Each row is a point on a tangle of strands that fork and nearly touch. The rows are in no order.
Two points are linked if the straight distance between their rows is under 41.7. Some points are linked to none.
j116: [ 72   9 -10 -20 -54  46  36  39]
j357: [ 14  19  54  13  91 -36   5 -13]
j422: [-10 -17 -10  -7 -11   1  26  12]
j570: [-10 -13  35 -37 -13  10  91  33]
j82: [ 21  -5  14 -21  41 -53  39  21]
j268: [ 39 -29 -51  20 -33 -13 -54   0]
j471: [  2  22  50   9  86 -29  27 -15]
j138: [  2 -22 -54  28 -40   9 -62 -20]
j523: [ 24 -15   7 -29  23 -43  59  37]
j878: [-28 -18 -21   8 -26  19  -9  -7]
j964: [-65 -12 -12  14  -2   3 -20 -25]
j439: [ 58  26 -33  -6 -66  57 -15  18]
j417: [-86  18  23   2  35   7  16 -29]
j988: [ -7  19  43  23  79 -37 -36 -28]
j633: [ 27  51  -4  -4 -81  75 -36  -9]
j217: [-41  -1  -9  21  30 -46 -73 -36]
j5: [ 50 -13 -56  20 -44  15 -49   0]
j428: [-13 -18 -16  -1   2 -22   9   3]
j102: [ 46   4 -59  13 -49  31 -50  -1]
j311: [  4  47  -6   1 -79  82 -46 -15]
j839: [-20 -16   3 -18  -5   2  47  17]
j662: [ 13 -15  19 -26 -44  39  62  30]
j722: [-40  20  45 -15  57  -1  71   0]
j622: [-23 -22 -44  28 -20  -7 -65 -25]
j30: [-33 -11 -17  14   6 -33 -39 -21]
j418: [  6  20  59  20  92 -23 -19 -26]
j859: [ 33  15  50   3  82 -52 -14   1]
j7: [  4 -15  25 -31 -30  28  70  31]
j737: [-22 -11 -14   6  15 -35 -16 -10]
j452: [  0  20 -18  11 -67  74 -37  -7]
j88: [-34 -17 -33  23  -3 -27 -60 -27]
j14: [ -2 -19   5 -24  -3  -6  60  28]
j919: [ 14 -12  -7  -9 -51  45  23  16]
j692: [-36  10  43 -31  38  -5  85  11]
j532: [ 44 -33 -44  18 -26 -32 -61   8]
j970: [ 21 -23  -9   6  11 -61 -57   4]
j894: [ 11  -4 -14   1 -51  48  -1   7]
j527: [  9 -13   7 -23  12 -27  62  28]
j137: [-24  22  45 -11  75  -9  63  -8]
j361: [-32   3  11  22  44 -48 -67 -34]
j298: [ -6  -7  28 -40  16  -8  90  29]
j653: [-49 -15 -17  11 -14   8 -13 -17]
j237: [-11  23  44   0  79 -18  49 -15]
j726: [ -8   6 -23  18 -62  60 -29 -10]
j577: [-17  14  26  16  66 -41 -34 -31]
j477: [ 45  20 -49   8 -58  49 -35   6]
j979: [ 30  12  37  -8  69 -61   5  12]
j915: [ 34  36 -12  -6 -73  65 -19   9]
j637: [ 29   0  22 -17  52 -66  17  19]
j714: [ -7 -17 -21   1 -35  24  -4   3]
j205: [-31   5  13  16  50 -47 -38 -31]
j763: [-19   6  32 -31  31 -12  86  23]
j63: [  0 -16 -46  22 -45  23 -45  -6]
j675: [ -1  -7 -34  16 -50  42 -36  -8]
j6: [ 21 -12   1 -18 -47  37  43  27]

A fork is a point with three links, a tip a point with one. Leave the first point through the second and follow the links. Name the first fork or tip that comes.
j692 / j722 -> j357
j418 / j988 -> j217
j894 / j714 -> j964
j439 / j477 -> j532

Name the points in between on the shortest way along the links from the first point to the second, in order.
j418 / j763 -> j357, j471, j237, j137, j722, j692
j82 / j577 -> j637, j979, j859, j357, j418, j988
j88 / j311 -> j622, j138, j63, j675, j726, j452
j422 / j63 -> j428, j737, j30, j88, j622, j138
